Each row is a point on a landscape with many peaks, with its height.
A climber steps from a point to the highest of its 3 nearest points, and stops where none of them is higher. Distance is the straight distance between rows; heights are no part of it.
J_44 h=523: [ 19  28 -21  -8  12  -4  10  -4  -8  33 -28   6 -46  28 -43  28 -32 -31
  -8  24 -24   8]
J_701 h=659: [ -6  -7 -13  -3  -2 -23  -2 -37 -30  -9  13  27 -27 -19   9 -12  15   6
  -5   8  -9  36]
J_126 h=481: [-16 -15  15 -21   0   3 -15   2  -5 -21  30  15  33 -19   2  -6  33  25
   2  -8  19  -9]
J_95 h=574: [ 32  40  -4 -22  17   4  -8 -19 -26  -9 -30  27 -48  25 -34  34 -26 -28
 -12  63 -19   9]
J_265 h=530: [-18 -23  35 -13  15  24 -13   6  11  -7  30   9  31 -23  18   6  16  40
  10 -34  18  -6]
J_54 h=549: [-11  12  19 -10 -14   0  16   9   7  13 -30 -32   5   7  31  27  44  -7
   1   3   3 -13]
J_835 h=356: [ 13  -7   3  33 -10 -17 -11  29 -11  -6  -9  10 -12  49  39 -13 -20   0
 -17  -5 -41   7]
J_15 h=292: [  3 -15  25  -1  -8   8 -15   2  17 -15 -27   6 -20  28  18 -33   2   4
  -9  20 -11 -17]
J_947 h=327: [ -7  14  11  11 -14   8  16  15  17  36 -49   4 -30  -6 -48  31 -23  -2
   3  -2 -13  17]
J_520 h=505: [  2  -2 -12  -2   9  -9  -4 -26  17   3 -29 -17 -19  -1   9 -20   3 -16
  -4  17   6 -15]
J_689 h=514: [ 17 -21   1 -14   7 -13  17   4  10 -18   9   6   4  -5 -10 -32   9 -13
 -13  -4  28  24]
J_736 h=309: [ -4 -22 -11  32  14 -16  21  21  32   3  29   7  14  34  26 -18 -16   8
 -18 -35 -30  -5]
J_445 h=527: [ -8 -14   9 -23   5 -26  18  -7   7 -20  21   5  34  -4   2  -1  31  16
   7  -4  21  23]
J_776 h=470: [ 17  13 -22 -11 -13  -3  17  -1  -7  36 -21 -27 -40   5 -37  23 -30 -16
  24  27   6   3]
J_707 h=435: [  0  14 -32 -13 -22  14   9  -6   6  34 -33 -24 -10  -9 -37  47 -27 -24
  18  20   5  13]
J_157 h=389: [  0  18  -6  16 -12  -3   1  -2   3  38 -51   6 -38 -14 -60  42 -19   2
  -7  30 -14  18]
J_795 h=509: [ -5   9   6 -19 -11 -10  13 -24   3  -4  36 -18  15 -37 -18 -13  15  13
   7 -16  35  13]
J_297 h=560: [ -3  -3  24  58   8  28   1   8  33   0  46  14  51  23  26  -5  -9  31
 -11 -60 -22 -24]
J_758 h=185: [  5  -6 -17  -2  16 -14  10  13   6  -6 -59 -20 -14  59 -60  -9 -20   9
 -12  30 -25   6]
J_357 h=531: [-10  -2   7  35 -20  40   5   5  17  22  30 -53  67  37  31  21  -2  24
   1 -51  -6 -34]
J_913 h=338: [-11  32  -2  11 -12 -20  -2  11  -9  38 -43  20 -37 -19 -43  65 -16 -10
 -27  34 -25  -1]
J_48 h=95: [  5 -24  18 -14  28  10 -24 -19 -13 -32  28  31  30  12   2 -11  22   3
  60 -42 -16  -7]
J_329 h=452: [ 20  -7  24  -7  -4 -15  26  -6   6 -16 -12  -2   7  -2   8 -13  16  -1
 -20  10   5  -6]
J_83 h=233: [-15  -9 -33  -8 -12  -2  17  33  39  30 -41 -39   8   6 -12   4   8   0
 -26 -11  28   4]
J_888 h=497: [ 19  -3  16 -17  -9   3  22 -18   8  -2 -20 -14   3  -5  20  -8   3  -7
 -11  -1  11 -10]
J_415 h=506: [ -2  -9  22 -24   6   6  -1 -15  22  -9  10  -3  29 -37   3  -2   1  10
  -2  -9  37  12]
J_454 h=662: [ -7  -9  -9  11  -7 -30  -3 -31   4  -1  -2  26 -31 -25  -5 -30  10   0
 -28  -2  -9  18]
J_471 h=489: [ 19  -4  11  -7  -1   5  32 -15  15  16  -8 -24   9 -31  14  -1  12  -8
   9   3  29  19]
J_259 h=536: [ -1  33 -15 -18   7  29  -1 -20 -19  -2  -4   0 -11 -66  11   2  11 -23
  -3  51  53 -14]
J_448 h=347: [-16 -20  -6  10   2 -10  -6  -3  10 -14 -29  -8 -10  17  14  -5  18  -6
 -16  11 -15  -4]
J_406 h=583: [ 10  25 -23 -38   8  24 -23 -23   7  18 -12  -7  -5 -38 -24  18   0 -41
   2  60  68   3]
J_805 h=572: [  6  42   0 -23  -5  20 -10   2 -34  16 -35  -7 -33 -31 -25  47 -16 -31
   4  22  16   4]
J_490 h=570: [ 22  59   2 -23  24  -3 -15 -25 -10   3 -30  38 -30 -10 -29  22 -23 -31
 -31  60  13   7]
J_690 h=227: [-21  -1 -33 -13 -15   4  12  29   7   8 -54 -40  -6  -2 -35  15  -1  -9
 -13  -2   3 -11]
J_427 h=321: [-20 -13  27  23  -9 -12 -16  22 -11 -13  41  34  12   9  12   7  12  51
  32 -42 -24   6]
J_476 h=405: [ 15  -8  17   3  -4  13  17  23  -9  -7  -9 -30  -1  36  27  10  -4  -3
   8 -14  17 -10]
J_565 h=545: [ -5   6  30  34   1  49   1 -11  20  14  40  -4  45 -11  30   7  -8  33
  20 -41 -24 -47]
J_904 h=284: [ -4  27 -14  -4 -15   6  10  11  11  24 -55  -6 -28   9 -47  32 -24  -6
 -35  10 -18   6]
J_831 h=626: [ 28   1   4 -14   7 -35 -11 -43 -18 -26  30   1 -20 -26 -13 -18  16  13
  12   2   6  35]
J_962 h=595: [  0  24 -24 -36  20  32  -3 -11 -15  -1 -11  37 -30 -46 -35 -13 -23 -32
  -7  57  19   5]
J_380 h=526: [ -6 -12   6  40 -22  12   2  23   9  25  42 -47  38  45  10  10 -20  15
   6 -28  -4 -15]
J_172 h=622: [ 21  -9  23 -10  -9 -22  22 -25 -14  -3  -3  11   1 -49 -16 -30  27   2
  -2   9   9  35]
J_51 h=170: [-15  -5  26   7  27 -30 -13   2  -2 -15  29  16  24  -5   3   5  34  23
   8 -16  -4  -3]
J_85 h=350: [ -3 -19   8  16 -13  21   1  39  -6   0 -16 -27 -15  40  28   4  -9   3
   0   9 -22 -16]
J_409 h=294: [ 19 -42  16   8  -1 -17   1   4   1 -33 -13  14 -18  31  19 -33   6 -12
 -17  -5 -24  -3]
J_531 h=605: [-26   7 -33 -18  19 -14 -21 -13 -29   4   7  30 -36 -39 -13 -30  -9  -5
  -7  40  10  22]
J_614 h=355: [-22   8 -14   5 -17  10   9  39  19  11 -41 -34   2   5   6  26  12   1
  -4   6   2 -10]
J_579 h=390: [ -3   3  -5   5   4  -3  10   0  16  -4 -42   7 -11  18   3 -26   5  -9
 -32   4 -17  -7]
J_449 h=276: [ -9 -14 -22   0 -14   3  -3  16  18  24 -38 -41 -17  11  -1   0  15   4
  -3   8  11   9]
J_586 h=602: [  3  20 -31 -15   7   6  -1  -6  -9  12 -20  -3 -23  -2 -23  -3 -28 -27
   7  32  -3  -7]
J_20 h=507: [ -9  -9  12 -25   2 -19 -17 -19   3 -23  18   1  34 -11   0  -4  37  26
  14 -39  15  -1]
J_671 h=553: [ -2  23 -14  -5  -4   6 -12 -43  -5  13 -19 -25 -18 -47  22  -2   4 -23
   4  16  19 -10]
J_642 h=564: [-16  20 -24  -8 -12  14  -2 -20   4  39  -4 -41  -9 -26  12   8   2 -18
   8  23  12   0]
J_984 h=522: [ 16  51  -1 -20   7  -1 -17   2 -23  16 -41   2 -15  -2 -38  45 -10 -23
   5  48 -13  11]
J_330 h=311: [  6 -16  -2  25  12 -24  13  32  17  -9  59  -1  15  11  15 -25 -12   7
   2 -19 -23 -13]
J_495 h=285: [  8   2 -28 -17  19 -13 -19   4   7  13 -42 -22  -1  33 -36 -21  -6  -4
 -32  10 -20   4]
J_436 h=249: [ -2 -28  -6   8  18 -21  17  26  -6 -23  42  23  16   6   3 -19  18  17
   1  -4   4   8]
J_188 h=376: [ 12  -5  12   7 -13   7  20  28   7 -25 -18 -10  10  39  34 -13   5  -6
   5   4   4   1]
J_930 h=546: [  6  31  -8 -11 -11  26   6 -40 -15  13   2 -10 -13 -50  30  -1  -4 -30
  12  51  17  -3]
J_238 h=575: [ 16 -11  -3 -12 -19 -13   5 -26   6  -9 -24  -2 -25  -9   8 -27   8  -4
 -33  14  -4   4]
J_453 h=620: [  8 -12 -19 -17  31 -51 -16 -28  13 -50  14  24  11   5 -18 -21  21 -15
  -3 -31   3  16]
J_583 h=567: [ 13  17 -24 -26  -3   5  -6   9 -27  20 -33 -12 -18 -39 -25  51 -21 -32
  27  46  33   1]
J_134 h=186: [-20   7 -23   5 -18   4   7  22  38  18 -50 -22   2 -13 -17  27   7  -6
 -15 -18  27 -12]
J_709 h=297: [ -8  13  19  22 -41  22  20  24  -9  10 -25 -31  13  15  19  44  15  16
  -3  -4   1   2]
J_735 h=464: [  4   3  -4   3 -21   5  -7  -9   8 -10 -17   5 -11  -6  11 -34  -1  11
 -16  -5  -4 -23]
J_764 h=339: [-11  -2  18  23 -12   5 -13  25  10  -3 -13 -21  -9  63  34  22  16  12
   2  -5   3  -3]
J_500 h=592: [ 12   5  -7  -5  -9  -6  -6 -37  -6  12 -29   7 -20  -5  -3 -41   5  -2
 -24  13  -5   0]
J_75 h=299: [  8 -15  37 -12   6   2 -21   8  -3 -27  23  31  25 -10  19  21  23  33
  55 -41 -13  15]
J_480 h=613: [ -8   3 -31  -4  18 -22  -8 -24  -7  22   8  28 -30 -16 -37 -34 -34 -29
   1  27  -1  13]
J_866 h=594: [ 12  29 -12 -23   4  32  11   5 -18   3 -25   7 -18   3 -41  17 -37 -39
  10  50   9  -4]
J_293 h=187: [  4  18  -7  13  11 -20  18  -7   7  22 -62  -6 -30  29 -51  36 -12  10
 -16  16 -31  12]
J_88 h=453: [ 11 -10  28 -29   0  26  30   9 -16  -2 -10 -29  22  14  33   9   6  12
   9  -2   6 -27]
J_439 h=557: [-11   3 -25 -20 -12   9 -16 -31 -16  30  -9 -28   1  -8 -11   6 -28 -32
  27  31  14  -6]
J_264 h=312: [-13  52 -12  -1 -20   6   5   4 -15  35 -22  17 -30   4 -37  70 -20 -19
  -2  36   8  -4]
J_86 h=243: [ -3  14 -10   7   7   5  -8  22  22  13 -55 -14 -31  12 -45  25  -9   3
 -19  -2  -6   4]
J_497 h=511: [  9  16   5 -31  -3 -22   4 -29  -9  12  26  -5  24 -40 -21 -27  12  13
  19 -13  20  10]
J_369 h=576: [ 19  35 -10  -3  10  10 -12 -13 -36  11 -19   2 -47   5 -28  39 -36  -4
  -3  48 -14   6]
J_987 h=614: [-10   9 -30 -10   3 -10 -16 -23   8   8  10  21 -26 -12 -16 -46 -21   4
 -18  13 -24   2]
J_272 h=512: [  7  -3  17   5   3  19   9  25  12  -6  36 -33  42  26  34 -17 -10   6
   4 -19  -3 -27]
J_551 h=584: [  0 -21  -2  45   0 -25  -8  10  13 -15  50  27  13  34   1   1  14  28
   1 -73 -45 -22]
J_429 h=301: [  4 -19  15   8  -2   5  -6  16   3 -23 -28   2  -7  28  26 -32   0   7
 -23  14 -46  -3]
J_525 h=636: [  0 -15 -22  -7   4 -16 -17 -10  12  -1 -14   9 -28 -17   0 -28   2  -6
 -25   3 -29   3]
J_344 h=166: [-15 -18  25  -4  11  -8 -24 -15 -19 -33  29  31  19  19  24  20  35  12
  40 -44 -15  10]
J_227 h=608: [  4   2 -18  -7   7  -6 -16 -28 -25   5   6   5 -45 -34 -12 -39 -13 -14
 -11  19 -13  18]
J_240 h=369: [-10  -8  35  32   5  23  10  12  -5  -9  35  22  13 -19  13   9  10  20
  48 -58 -19 -12]
J_92 h=351: [ -3 -32   3  37 -25   1  33  32  -6   6  22 -28   9  49  27   8  -7   3
  -1 -32 -13  -8]
J_650 h=503: [ -9  17 -48  -6 -11 -14  -5   0   1  21 -44 -17  -8  14 -20  -4 -16 -33
   2  27  -4 -10]
J_628 h=154: [ -9  -5 -20   8 -43  12  14  22  25  25 -52 -38  -9 -33 -25  28 -13 -27
 -12  -2   8   1]
J_801 h=179: [ 18  25 -12   1  17 -44   4  -8   4  35 -63   1 -27  32 -50  39 -17  -9
 -40  26 -28   5]
J_895 h=600: [ 15 -16 -10 -10  -3 -34  16  -4 -23 -15  11  20   0 -17 -20 -21  10   9
   5 -25  22  35]
J_834 h=516: [ -1 -13  41  21  -6  39   6  14  22 -10  43  21  23  -7  18  -6  -5  28
  16 -61 -13 -22]
J_600 h=436: [ 15 -12  11   0   9 -22   5  26 -11 -22  11  29 -20  11 -10 -41   5  -2
 -28 -12 -13  42]
J_557 h=245: [-27 -14 -33   2 -18   2 -15  49  26  21 -28 -34   1  35 -27   4 -17  -2
 -10  12  -5  -9]
J_931 h=207: [  0  15  -7  10   9  12   5  14  12  17 -45 -19 -21  32 -55  16   0   3
  -4  26 -15   4]
J_282 h=370: [  5  -7  18   3  18   7  16  26  19 -26  38  -7  46   6  20 -18   7   4
  -5 -14  16 -13]
J_363 h=352: [ 12 -33   3  24  -4   0  25  36   6 -16  11  33  -6  18   2 -43 -15  -1
  -3  -5 -21  -2]
J_704 h=136: [ -2  -8  25 -20  26 -11 -42 -28  -6 -31  10  25  28  -4  23  -2  34  19
  32 -36  -6   3]
J_233 h=585: [ 21  44   2 -29  -6  35 -22  -7 -40  11 -31   2 -28  -8 -29  32 -32 -13
   6  51  16   6]
J_104 h=195: [  1  -8  -5 -19  34 -53 -32  -6 -14 -48  37  31  24  11   7   7  31  19
  10 -14 -11  14]
J_998 h=535: [ 22  26  23  -2 -15   6  13 -34  -2  14  -7  -7  -6 -43  35  -3   4 -12
  -9  14  18 -16]
J_769 h=353: [  1 -24  17  23 -11  25   4  28   7 -10  -7   0  -6  31  32  -9 -11  -7
  -6  -1 -23 -11]
J_486 h=295: [ -5 -29   6  27  14 -31  -8  15 -10  -7  60  31   4  24  13  12  17  25
  13 -36 -22  -4]
J_964 h=333: [-20 -16  42   9   9  -6  -9   9  11 -15  35  16  44 -10  22  -3   6  28
   9 -24  -1 -14]
J_577 h=528: [ -3 -11  37 -43  -6  15 -34 -13  -9 -23  12  19  25 -33  20  10  41  31
  40 -61  30  18]
J_140 h=204: [ -9 -28   1   7  21 -39 -18  14  -4 -28  60  44  11  17  15 -23   6   4
   4 -18 -20  18]
J_190 h=568: [  8 -24 -13  46   6   0  -2  15  30   4  48  -2  38  52  21 -19 -11  29
  -7 -40 -24 -17]
J_456 h=504: [ 21   1  27 -30   8   6  40 -19   8  -1   4 -18  28 -10   4 -22  -6  -4
 -12 -14  22  -2]
J_394 h=513: [-20   0   5 -32  11 -25  -1 -19  -4  -6  21   1  35 -29  -5 -10  23  19
  13 -24  15   1]
J_861 h=35: [ 11 -24  20 -11  43 -20 -30 -27 -11 -49  43  59   3  25  16  -5  25  -8
  32 -26 -25  -2]
J_79 h=442: [ -2  14  -5   7 -13  -5  11 -40  -4  21 -27 -23   0  -8  34 -17   2  -4
  -7  11  12 -17]
J_744 h=566: [  6  12 -27 -27  -9  12  -6 -10 -16   0 -15 -17  -8 -22  11 -14   4 -51
  10  56  36 -26]
J_425 h=426: [-19  -9 -26   4  -3  -5   6 -17   2  35 -25 -19  -9 -14  -2 -21  -7 -33
 -14  15  -6 -14]
J_540 h=394: [ 16 -15  10   2   6  21  24  23  10 -13  19 -20  19  32  28 -10   2  -8
  12   9   1  -5]
J_773 h=593: [  6 -32 -17  51  10   5 -10  12  37 -13  44  24   7  37  18 -12   9  29
 -25 -55 -53 -11]
J_529 h=561: [ 18 -37 -22  66  16   0   7  27  40  -7  21  17  14  59  15 -38 -16   4
  -9 -52 -23 -13]
J_318 h=262: [-21   1  21  14   5  14  15   6  14 -10  47  28  31  -9  24 -12  -6  34
   1 -14  -5 -13]
J_327 h=237: [-15  -8  32  -9  11   9   4   2  21 -10  34  -4  55 -30  12  -3  12  19
  -1 -15  17 -20]
J_592 h=510: [ -2 -23  22  37  -1  18   5  14  14   0  43  21  29  -1   4 -15 -12  47
   9 -56 -45 -19]
J_802 h=637: [ 22   0   9 -10 -13 -18  -2 -21 -17  -3   3  11 -29 -20 -12 -14  19   3
   9  -6  19  25]
J_706 h=601: [-16  13 -20 -19   7   5 -16  -5 -23   1  16  13 -37 -40 -17 -15 -10 -13
 -10  36  25  13]
J_308 h=457: [-20   1  42  11 -15  33 -12  12  18 -18  37  11  29 -25  23   3  15  32
  17 -34   5 -17]
J_632 h=462: [-21  -9  32   3  -6  18 -11  19  -2  -3  24  28  20  -7  22  12  21  33
  40 -42 -16  12]
J_902 h=538: [ 11   4   2  42  -3  28   9   7  24  20  42 -33  42  39  22  12  -6  21
   2 -42 -10 -19]
J_276 h=281: [ -1 -24   9  29   7 -11 -20  -4 -13 -10  39  37   5  36  11  25  12  27
  38 -63 -29   7]
J_13 h=529: [  9  15  23  -3 -15  -2  21 -42 -14   5  30  -6   3 -58  -7   3   2   1
   4  11  22  13]
J_859 h=226: [  0 -20  10   6  26 -44 -26  -1 -12 -28  39  32   6  21  12  -3  19  16
  23 -31  -4  -1]
J_829 h=578: [ -4   5 -32 -21  -7  19 -24 -18 -24  15 -18 -24  -9 -40   6  19  -8 -37
   9  47  38 -18]
J_594 h=478: [ 13  27 -13  13 -28  11  16   6  -6  30 -42  -9 -30 -23 -39  46 -15 -30
  -7  24  -8  12]
J_152 h=308: [ -6  29 -21  14  -8  -8  15   3  30  28 -38  18 -44 -14 -35  38 -24  -1
 -42  33 -23 -20]
J_747 h=598: [-13  17 -23 -31  29   8 -23 -14 -23 -16   2  18 -29 -15 -34 -16 -17 -29
  -8  59  10  21]
J_663 h=447: [-17 -18   4 -31   6 -38  10  14   2 -14  35  13  11   5   1   0  15  14
   8 -16  -3   5]
J_809 h=525: [ -9   4 -32 -20  -9  -4  -3   3  13  33 -25 -30 -24  -7 -11   4 -13 -19
  14  32  12   4]
J_830 h=591: [ -3  12 -23 -34  20  20 -18 -24 -12  13  -5   2   2 -24 -15  -3 -42 -41
   0  68  28   5]
J_73 h=446: [ -4  13  -8   3 -14   2   5  16  -3  12 -51 -40   4  11  20   9  27  -5
 -13   7  10 -19]
J_582 h=361: [ 19 -20  24  10  -9   2  11  32  -1 -23   7   7   8  49  34 -19 -22  -4
  -6  -4 -16   9]
J_748 h=475: [ 10   9  15   8 -22   0   3 -13   9  16 -32 -20  11   3  28  -5  14   5
 -23   5  15 -10]
J_658 h=571: [-11   9 -37 -18 -20 -13  -9 -11 -11  40  -8 -38   6 -40   9  20 -17 -33
  13  42  30  -7]
J_323 h=465: [ 22 -10  12  -7  -8  12  28   6   9 -17  15 -26  18   9  14 -14  10  15
  -6 -14  18   2]
J_19 h=603: [-23   3 -43 -12  19  18 -20 -34 -12   5   0  14 -31 -19 -10 -27  -8  -8
  -4  47  21   5]
J_982 h=586: [  8  -5  -5 -25  13 -43 -10 -30  -9 -26  19   0  15 -19  -9   6  27  13
  -2 -22  11  28]
J_258 h=63: [ -3 -20  31 -22  41   0 -26 -16 -21 -42  53  46  13  17   7  -1  26 -19
  53 -58  -4   0]
J_521 h=161: [-16  13 -25  -2 -25   6  11   4  27  21 -34 -42 -10 -23  13  17  32  -6
  -3  -2  23  -9]
J_186 h=569: [ 18  46 -12 -28  33   4   4 -30 -26 -13  -6  48 -56  -2 -36  -1 -28 -19
 -23  64  11  23]
J_542 h=289: [-24  -9 -32  -1 -11  14   3  25  21  12 -42 -23  -5  10 -20   9   3   9
 -22   7   6   0]
J_655 h=346: [-20  -1   6  32 -13   8 -31  35  -4  -9  -2 -16  -8  51  13  -6  -1  18
  -5   4 -24  -3]
J_920 h=488: [  6 -25   8 -16  20 -28 -38  -8  13 -22  29   8  31   6   1   2  26  20
   4 -27  14  13]
J_5 h=388: [-10  25   7   9  -9   9   2   8  18  36 -43  -4 -20 -41 -29  53 -46  -8
 -32  23  -9 -18]
J_30 h=582: [  4 -22  -6  65   9   5  10   9  38  -3  51  17  29  30  29 -16   8  31
  -8 -58 -21 -28]
J_162 h=428: [ 19 -22  15  -3   2 -13  12  23  -7 -32  -4  -2   6  -9  25 -39  -9   2
 -11   7  11  18]
J_955 h=128: [ -9   8 -25 -23 -30  14  26  36  34  27 -51 -26 -18 -18 -42  31  -8 -21
   3   2  21   7]
J_72 h=484: [ 12  -5  30  -7 -13  16  45 -14  16  -4 -36 -34  29   1  32  -3  18 -11
  12  -3  13   4]
J_440 h=604: [ -7  21 -20  -1  -9 -25 -37 -15 -36  -7  26  21 -36 -15 -14 -26  -2 -21
   0  11  -6  27]
J_638 h=175: [ -8 -15  21   2  18 -19 -26  -8  -9 -45  24  41  21  22  34   9  10  10
  35 -45  -8 -14]
J_970 h=298: [-34  -5 -10   4  18  -5 -28  22  19   3 -33 -24 -10  38 -23 -21  -3   6
 -18  30 -24  -6]
J_827 h=551: [ 13  -4   5  32 -12  11   5  19  16   7  49 -22  31  36  29 -18 -15   9
  -4 -39 -19 -29]
J_631 h=296: [-15  -6 -11   4   9  -1 -13  25   3   2 -35 -37  -6  41  10   0  19   6
 -13   1  -1  -3]
J_939 h=597: [-14  39 -24 -28  43  -3 -27  -8 -24 -12  19  37 -31 -26 -55 -20 -25 -12
 -12  46  31  35]
J_154 h=541: [ 16  21 -17  -3   0 -14   5 -17 -15  12   1 -16 -26 -48  17 -28  -7 -25
  -4  35  23  -9]
J_229 h=508: [ 23 -10   1 -21  -8 -16  30 -19  -4  -5  22  -3  32 -20  -5 -31  12   1
  -2 -12  25   5]
J_132 h=550: [ 14   7   4  42   5  12  15  14  27  13  32 -24  40  46  33 -11 -14  15
 -14 -35 -31 -27]
J_362 h=212: [  2 -27  24  -8  10  14 -19   3  -3 -16  19  28  23  -6   9   9   6  17
  63 -69   3  10]
J_743 h=423: [-15   6 -22  -2 -32  12  14   9  -5  42 -24 -52 -18 -29 -27  31 -14 -33
  21  17  27   2]
J_536 h=274: [-19 -35  12  18   9 -37 -11  13 -16 -19  50  29  24  22  30   1  26  31
  19 -32 -21   1]
J_965 h=322: [  1  49 -11   5  -7 -20 -22  -4 -11  37 -15  24 -50  11 -41  42 -10  -7
 -30  51 -23  -8]
J_169 h=403: [ -5  40  -7  -4 -44  23  17  16  -5  37 -49  -4 -36 -58 -15  74 -16 -28
 -29  16  12  -9]
J_662 h=518: [-17  40 -34 -14  25   9 -27 -28 -22   2   2  14 -13 -52   7  -9   8  -7
  -3  45  43 -11]
J_151 h=644: [-13 -19  45   9  -9  47  -2  11 -12  -5  38  18  29 -33  16  17  12  35
  49 -45  14   1]
J_333 h=307: [ 12 -30  24  24   8   5  13  25  21  -4  33   6  29  24  29 -15 -11   6
   5  -9 -15 -20]
J_850 h=562: [  5 -23  -3 -16   8 -33 -11 -12   0 -24  25  -9  19  -3 -21  -2  22  17
 -13 -16  26  28]
J_572 h=252: [-12  -5 -19  -3  -2  -9 -13   4  13  17 -47  -9   4  26 -15  -7   5   2
 -16  20  -2   9]
J_781 h=539: [ -2  14   2 -10 -11   3  21 -39 -14   3   5  -3 -23 -42  22 -12  10 -17
  -8  37  22   1]
J_338 h=517: [ -2  -5  13  31 -10  24  18  28   6  14  29 -46  34  35  32  18  -3  16
   3 -17   3  -2]
J_943 h=310: [-10  -7  -8   1  24  -8 -20  16   0 -16 -46  -5  -3  32   2 -24   1   5
 -20  23 -30   0]
J_878 h=357: [  4 -19  21  16  -1   2  20  33 -11 -12  10 -20  -3  52  23 -36  -8  -3
  -2  -8 -26   4]
J_558 h=580: [-19 -12  43 -15   6  33 -11  15  -9  -5  32  20  20  -7  12  13  20  31
  36 -44  12  16]
J_389 h=354: [ 26 -29  -4  25  -4   6  15  29  -7   5  30 -16  22  60  23 -24 -20   2
   4 -25 -21  -4]
J_156 h=474: [-21 -28  22  53  12   8  -5  17  16   6  59  31   8  -4  18 -16   6  45
  -4 -50 -36 -21]
J_598 h=320: [-14 -16  14   8  17   2  15  16  12 -22  45   8  32 -16   4 -14  17  16
 -16 -12  11  -3]
J_462 h=606: [ 15   0  -5  -7 -10 -18  18 -19 -20   5   2  15 -14 -51   5 -37  15   6
  -9  13   9  17]
J_121 h=651: [ 26 -15 -27 -14  20 -54  -9 -25 -32 -32  -3  18  -9  11 -14 -37  16  -4
  -9 -39   3  52]
J_858 h=458: [  4   6   6  -1 -15  11  -5 -22   9  17 -35 -24 -16 -25  32   8  14   4
 -12  -1  12 -26]
J_444 h=612: [ 11  -1 -32 -18   4 -10   1 -31   6  10 -17   0 -11 -10 -26 -43 -14 -19
 -15  27 -10 -17]
J_374 h=410: [  7  -7  29  -9   5  24  15  14  14  -8 -11 -35  26  29   9  22  16  -1
  -4  12  23 -16]
J_554 h=445: [ -6  -9  16  14  12  20   6  23   0 -14  37 -11  51   8  34  -7   1  34
  18 -19  -4 -23]
J_627 h=398: [ -4  30  -6  12 -35  22   1   7  11  11 -58  -1  -6 -47 -12  61 -32 -28
 -25  30   4 -34]
J_894 h=184: [ -1 -35  28 -17   1  28 -22   1 -20 -34  27  12  38  -2  10   7  12  29
  79 -48  20  19]
J_856 h=573: [ 23  14 -20 -28 -19  32  -6  -7 -37   2 -26 -14 -11 -26 -10  45 -10 -30
  15  48  34   5]
J_899 h=305: [-20 -22  -8  33  10 -40   6  22   0  -3  75  21  13  19   9  -5  -5  19
   9 -24 -21  -3]
J_361 h=258: [  0  13 -21  -5 -29   5  18  16  17  30 -52   2 -24   4 -48  31 -32 -23
 -23   6  -5  17]
J_892 h=11: [  9 -15   7   5  37  15  -2 -28 -22 -68  45  55  -8  31  -2 -34  17 -22
  58 -37 -37   1]
J_560 h=650: [ 12  -9 -11   0   3 -15   0 -33 -15  -7  -3  23 -22  -5  -2 -31  19  16
 -11  -3  -3  27]
J_451 h=224: [  4 -43  -8 -15  20 -32   0  13 -14 -31  33  19  16  20  -2 -16   7   1
  -5   1 -13  37]
J_973 h=657: [  9   2  -3  -7   7 -35  -8 -36 -30 -10  -7  16 -29  -1  -5 -35   3  19
  -6 -16  -1  48]
J_2 h=502: [  6 -26  31  22 -11  26  23  13  10  11  23 -30  27  44  16  -9 -10   7
   8 -13  -9 -12]
J_814 h=515: [ 24  11 -30 -11  -2  -3   1 -29 -14   6 -36   0 -40  27 -52   1 -43 -19
 -19  16 -19  14]
J_231 h=323: [-28   5   0  12 -32   5  -8   9  21   3 -33 -16 -10  39  31  13  17   8
 -12   7   4 -14]
J_988 h=533: [ 11  31   8   9   3   0  32 -38 -23   3  21   0 -12 -44  13 -11  14  -9
   9  23  35  10]
J_446 h=162: [ -9 -25  14 -23  33 -27 -27 -26 -20 -30  25  25  14   8  14  -1  45  22
  14 -24  -4   7]
J_71 h=610: [ 12  14 -18 -27   4  -4 -11 -10   3  11 -20   3 -27 -10 -23 -22 -32 -29
 -15  46 -18   6]
J_994 h=609: [ -1  30 -17 -17   6   3  -6 -33 -20   8 -14  25 -38   6 -56 -21 -37 -38
  -8  55   4   5]
J_969 h=341: [ -7 -11  11  19  13   1  16  14  13 -16  47   7  28   8  15 -28  -7   3
   6 -12   2  -3]
J_608 h=440: [-19  -6  29  30   4  20   4  16   0 -13  49  19  33 -19  20  17   8  20
  19 -41 -17 -27]
J_561 h=444: [  5   4   3  -8 -17  -7  -1 -23   5  23 -42 -34  10   2  29   1  25  -3
 -11   6  20 -13]
J_493 h=552: [ 18  40 -19 -12 -11  15   5 -11 -16  16 -28  -3 -35   2 -26  44 -20 -21
   1  27 -26   6]
J_424 h=399: [-15  32  10   9 -20  19   6  18  -7  14 -56  17 -26 -35 -16  65 -39 -16
 -18  29  12  11]
J_452 h=413: [ -1 -13   8  -5   5  -3  15  21  17 -21  24  -7  39   5  22 -11   7  10
   1 -11  25 -15]
J_922 h=420: [  4  37   5  13 -30  17  19  23  12  27 -48  -4 -26 -35 -11  52 -31 -22
 -20   9  -6 -11]
J_696 h=500: [  4  -9  28  -7 -20  21  29  33 -12   0  19 -47  34  30  43  33  10  21
  11 -14  20  -8]
J_55 h=524: [ -9  26  -8 -11   5  -4  -6 -24 -16  -1   3  16 -15 -54   1 -12  25 -26
  -6  43  25   9]
J_685 h=393: [-11 -15   8  25  -7   1  -3  21  23 -13  53  -7  53   2  31 -14  -6  14
  16 -15 -10 -18]

For each start below, name the point where the climber stops.
J_259 => J_829
J_988 => J_829
J_276 => J_151
J_628 => J_54
J_13 => J_829
J_536 => J_151
J_154 => J_829
J_600 => J_454
J_186 => J_454
